Points, in no order, along strands that fork, close into loops and pass close to each other.
Two points are linked if the straight distance between their rows is under 126.
q_110: [-31  25  10 -49  21   0 -73  -8   3   0  20  13 -22  28  66 -33  55  22
  -8  27  -6   9  26]
q_101: [ 12  -8   6  18  16 -61  38  10 -12 -21  39 -62 -70 -14  -9  13   9 -25
  13 -24  -8  22   2]
q_530: [  7 -58  -1  47  50 -63  16   1 -17  24  22  27  37   5   1 -36  38  -9
  16 -31  33  16   2]
q_189: [-11 -46  36  23  51 -51  29   1 -36   7  16   4  -3  -5  28  -1  48  -4
   4  11   7  26   2]
q_468: [ 22 -37  21  38  37   4 -54   3  18   8 -66  12   5  18 -10  -9   6  11
 -20 -20  30 -54 -25]
q_140: [ -7 -38 -23 -24 -23 -23   2  51 -59  28 -61 -54  25 -37   8  10  16  23
  25  22 -18   5   8]
q_242: [ 26 -13   2  12 -21 -75   6 -12 -18  19  18 -73 -42 -52   0  31 -31  -6
  13   9  13   8  -4]
q_694: [  5   1  -1  12 -40 -73 -30 -44 -31  56  20 -24 -16 -31  33  27 -13  17
  31  16   9   1 -27]
q_682: [-18 -37 -40  35 -12 -10  -4  12   7 -44   9   4  -1   7 -33  -2 -12 -28
  26  27 -50  38 -55]
q_548: [ 50  15 -39  -3  -6  13  14  35   0 -18 -47  19 -19 -34 -18  34 -10   0
  22 -55 -26  11 -12]
q_267: [-27 -16  12 -23   1   7 -24  22 -34  33 -53 -42 -53  10  19  53 -12  20
  17 -31 -14  38  15]
q_669: [  6 -17  20 -18   4 -50 -10 -33 -54  55  46 -78 -27  21  24  -3   8 -10
 -25  47   0  29 -13]
q_863: [-34 -11 -12 -43   8  22 -10 -14  23  -8 -58  -4  54  39  -1 -18 -10 -29
  17  -6  12 -62  -4]
q_869: [-53 -10   1  13 -38 -18  -3   9 -14 -29   6  -8  11   3 -20  49  -1   9
  54  47 -55  45 -11]
q_245: [ 30 -25 -20  40  29 -14 -51  -4   6   9 -35  33  19   9  16 -12  36  -2
 -25 -23  13 -34  42]
q_89: [ 21  46  30  23 -23   2  22 -39 -27  58 -19  -1  -9 -11 -13 -19 -38   0
  -8  -4   2  -5 -65]
q_849: [ 37  52 -20   6 -22  34   8  28  11  -3 -34  -7 -23 -44 -26  -4  -1   9
   2 -19 -45 -52 -29]
q_674: [-11   4 -49 -35  -4   4  10  50  65 -30  -4  16   4 -26   8 -40 -11  -3
   5 -58  18  -5   0]
q_314: [ 14 -16 -61  69  18  -3  26  15 -22 -43 -29  75  27 -13  22  -2  23  -9
  -7  18 -10 -30  -5]
q_905: [-24  70  26  20  -4  53   6  -7  12   7   0  19 -17 -12 -27   4  24  50
 -29  54 -44 -10 -10]
q_962: [ 36   2 -29 -24 -45  13  11 -19  25 -16  53  12   5  10  17  19 -85 -25
  -7   7  11  -3  34]
q_102: [ 19  37 -14 -26 -10  37  22  27  20 -13 -42 -53 -23 -43 -78  -6 -12 -15
 -43 -14 -12 -40 -58]
q_506: [-13 -18   6 -26  35   0  32 -15  -5 -20   9 -16  62   0 -11 -29  -6 -17
 -51  41  38 -22  19]
q_126: [ -7 -63  17   1  42 -26  29 -11   8 -26   9  35  63  11   1 -18 -47 -20
 -37   1  42  14  11]
q_843: [-12   5  -1 -25 -20   1 -91  15  49  19  -9 -54 -24  16 -10   4   4   5
  -3  15  14  -2   0]
q_377: [  4 -23 -17  13 -10 -26 -99  -2  44  10 -32 -12 -24  44 -13 -19  11   3
   2 -31  46 -25 -25]
q_860: [ -5  26 -25 -33  -5  -9  16 -24 -21  20  24   3 -43  -5  36   4  16 -27
  11 -20   7 -11   3]
q_874: [-17   1 -19  -4   9  -9  13  40 101 -35  16  56  31 -24  29  -7 -19 -13
  20   1  17 -14 -17]
q_97: [ -7 -62 -32  11  40  16  71   7  -5 -44  18  63  45  19   3 -14 -28 -32
 -35  -5  29  15 -33]
q_290: [ 11  21  -5  40 -23  24  37  -7 -24  28 -25  -5  -9  13 -64 -22   0   5
 -28  34 -25 -12 -64]
q_625: [-16  35  -2  20  -5   5   9   1  13  47  -8  27  -2 -29  21 -39  71  24
  19  -2  30 -56 -34]
q_854: [-35 -27   4 -32 -12 -13  -1  51 -45  52 -57 -76  -7   4  28  45  35  34
   5 -15  -6  14  35]
q_947: [-29  -8   1 -38  21  25 -18 -19 -35 -10  19 -27  -2   4  25 -25  14   3
 -69  75  24  -4  13]
q_994: [ 38  21  16  13  -3  15  25  -9   3  34  24 -13  47  25 -55 -37 -64  10
 -16 -30  -5  40  -1]
q_148: [ 13  40  19  -5 -11  -5   0 -33 -35  51 -14   5 -41 -24  45  15  62   7
  24  -6 -28 -27  25]
q_41: [  7  11  -9  15 -16 -19 -33  17  63  -3  39 -17   6  -2 -17 -20  16  16
  20  13   2  -2  10]
q_498: [-12  21  -9 -44  12  47  -3  36  42 -41 -37 -22   9 -30 -42 -26 -26  -6
 -21 -27  31 -21 -28]
q_268: [ 29 -28  26  54  -4 -27  16  -8 -32 -21   9 -19  56   6 -54 -26 -61  -2
   8 -12   1  24   9]
q_610: [ 11 -30  21  50  65  -7  -8  24   4  25  -5  59  22  26  13 -26  45  16
 -21 -37  40  22  50]
q_410: [-13   2 -53 -28   6 -20  14  47  67 -42  16 -24  45  -3 -18 -33 -38 -25
  43 -38 -13  18  26]
q_337: [ 28 -58 -22  36  35  14  48  12 -24 -29  12  80  -2  -1   9  20  22  -7
 -27  11  25 -11   5]
q_494: [-35 -12  77 -22  43  20  -8  17   3   6 -57 -32 -60  21   8  57  -5  16
  12 -31   7  15 -44]
q_277: [ 58  20  35  24 -24 -27  -3 -45   0  67  12   4  19  18 -37 -15 -43  29
 -15 -10  23  24 -45]
q_2: [ 17  12   9 -24  38  -6  43  -6 -16   5  15 -43 -58   4  -6  12  12 -42
  23 -25 -17  -6  36]
q_447: [ 19  14 -44  56  -3 -29  26 -13 -22  11   4  28  44  -9   4 -18   0 -11
  -9  30 -11 -22  -1]
q_722: [ -9  40   9 -39  -9  25 -63 -13  18   9  21   1 -15 -10  51 -23  38  15
  -4 -19   1 -64  50]
q_965: [ 16  17  37  46 -12  -6 -27 -26   9  45  51  -7 -47  48 -31 -32   2  15
 -15  -4 -25  60   4]
q_372: [-32 -10 -14 -14 -13  16  -9 -21 -11  -3 -41  15  71  11   8 -16 -46  -2
  10  17   3 -16 -30]
q_760: [ 51 -21  21 -17  18  13  15 -13 -26 -15   4   7 -45  10 -23  41 -30 -26
   2 -40   6  20  36]
q_489: [  6  13 -19 -37   0 -10 -71 -20 -11   3  24 -17 -17  21  50 -37   7  -2
 -72  45  23   4  37]
q_951: [-16  20  28  22   4  48   3 -16  24 -36  17  72  -5   6 -10  11   9  19
 -33  40 -16  15 -39]
q_390: [-24  26   3  29 -25  24  14  16 -14 -52  33  -4 -10  -5 -31  17  13 -13
  61  13 -50  55  31]
q_839: [ 21  -8  -8 -26  -2 -37  24  -8 -50  30 -39  -6  40 -43  25  17   0  14
  25  -6   9 -33   4]
q_98: [ 25  26 -19  16  41  10  53 -39 -21  15 -42  47  41   9  20 -27  -1 -25
 -11   1   6 -61  10]
q_770: [ 18  22  37 -18 -21   1  29  -3 -38  48 -50 -20  25 -34  21  26  49  26
  36  -8 -36 -49  16]
q_123: [ 10  43  42  -5  -2   2 -15  24  30  36  54 -24 -70  13 -13  -7  27  21
   3 -37   1  52  19]
q_205: [-28 -25  49  -1 -36 -14 -11  11 -30  46 -26 -30  23  14 -22  29  -1  48
  45  36 -54  50 -16]
q_923: [ 46 -52  22  77  14  -8  37 -15 -51  -8  20   9  10  -1 -29  -9 -27 -15
 -44 -35  34  44   5]
q_903: [  8   2  -2 -43 -25  60  32  12  28 -26  70  48   6  21  27   1 -32 -17
 -23 -13  10  28  49]
q_202: [-11 -34  -6   2   3  -5   9 -27 -54  -3  22 -46 -30   5  19   9  15 -14
 -42  65  -8  27  24]
q_411: [ 56  -7   2 -22   6  -4   6   4  17 -27 -45  20  -1 -39   6  25 -13  27
  38 -76   7 -22 -63]
q_512: [  2  10 -32 -37 -12 -10  14  55  18 -65   2 -20  48 -53 -14   1 -21 -19
  29 -14 -24   0  68]
q_396: [-13  30 -25 -25 -10  17 -14  -5  27  -3 -14  28  31   6  41 -26   1   5
  17 -23  -5 -76  37]
q_693: [-12   9 -14 -21  -2   1  10  52   2 -61  16 -12 -20 -43  -3  22   8  -5
   9  11 -19  25  39]
q_21: [ 12  -8  35 -27  20  26  43  -4  10 -36  62  22 -25   8  -3  21 -31 -25
  -2 -56  23  47  40]
q_890: [ -8 -48  42  39  78 -28  31  18 -19 -31  -3   7   8  -9  -9  31  37 -25
  34 -10 -30  15  36]
q_343: [-46  29 -13 -30 -26  57 -38 -33  -9   1   5  10   7  41  15  23   6   8
  -5  55 -41  -9  14]
q_6: [-55  22  -2  11  -2  17  11  -2  71 -49  39  71  15   0  16   5  25   1
  22  11  -2  24 -11]
q_810: [-52   0  53 -11  32  46 -23  26  19 -13 -39  -8 -59  22 -28   9  28   8
 -32 -24  19  20 -36]
q_256: [ 38 -27 -41  32 -58   6 -11 -16  23 -10  70  29 -19  35   0  15 -54 -20
  -8   6  -1  31  11]
q_222: [-37 -25  22 -66  32  -3   6 -38  -1  19  -7 -21  57   2  19 -25   7  -5
 -19  12  34 -76  15]
q_316: [  9 -12  16  29 -46 -14 -38 -40  13  12  72  39 -17  48  14  15  -8   9
 -10   2  -1  71  12]
q_100: [-36  55  25  -2 -28  57 -53   5  20 -22 -21  11  -8  13 -12  20  28  42
  -3  54 -29 -38  11]
q_154: [-27  41  43 -29   9  39  -4  47  23  11  -8 -44 -61  12 -40  -9  12  28
 -22 -24  21  24   5]
q_992: [  0  20 -48  26 -33  11  20  -9  15  -2 -18  14   5  31 -44 -17 -19 -33
  25  19 -46   0 -77]
q_977: [ -6  17 -31 -23 -43 -27   5 -52 -27   8  12  -3 -24 -32  55  33  -7 -16
  43  24   5 -19 -46]
q_597: [-14  30 -30  22   7 -20 -12   3  45  -4   9   4   2 -26   4 -25  42  10
 -10  20  43 -55 -20]
q_198: [  2 -16 -31 -20 -55  18 -35 -32 -47   6 -31 -18  44   8  19  42 -65   7
  31  25  11   2   2]

A tip is a point with one link. Name the tips that can be reached along the links from each point below, in the order of the rows.
q_126 => q_669, q_98, q_198
q_674 => q_205, q_923, q_411, q_343
q_189 => q_625, q_890

A fork is a point with three links, a tip a point with one. Leave the first point through the second and follow the links. Name the first fork or tip that comes.
q_839 / q_140 => q_2
q_760 / q_21 => q_860
q_625 / q_597 => q_890
q_530 / q_610 => q_625
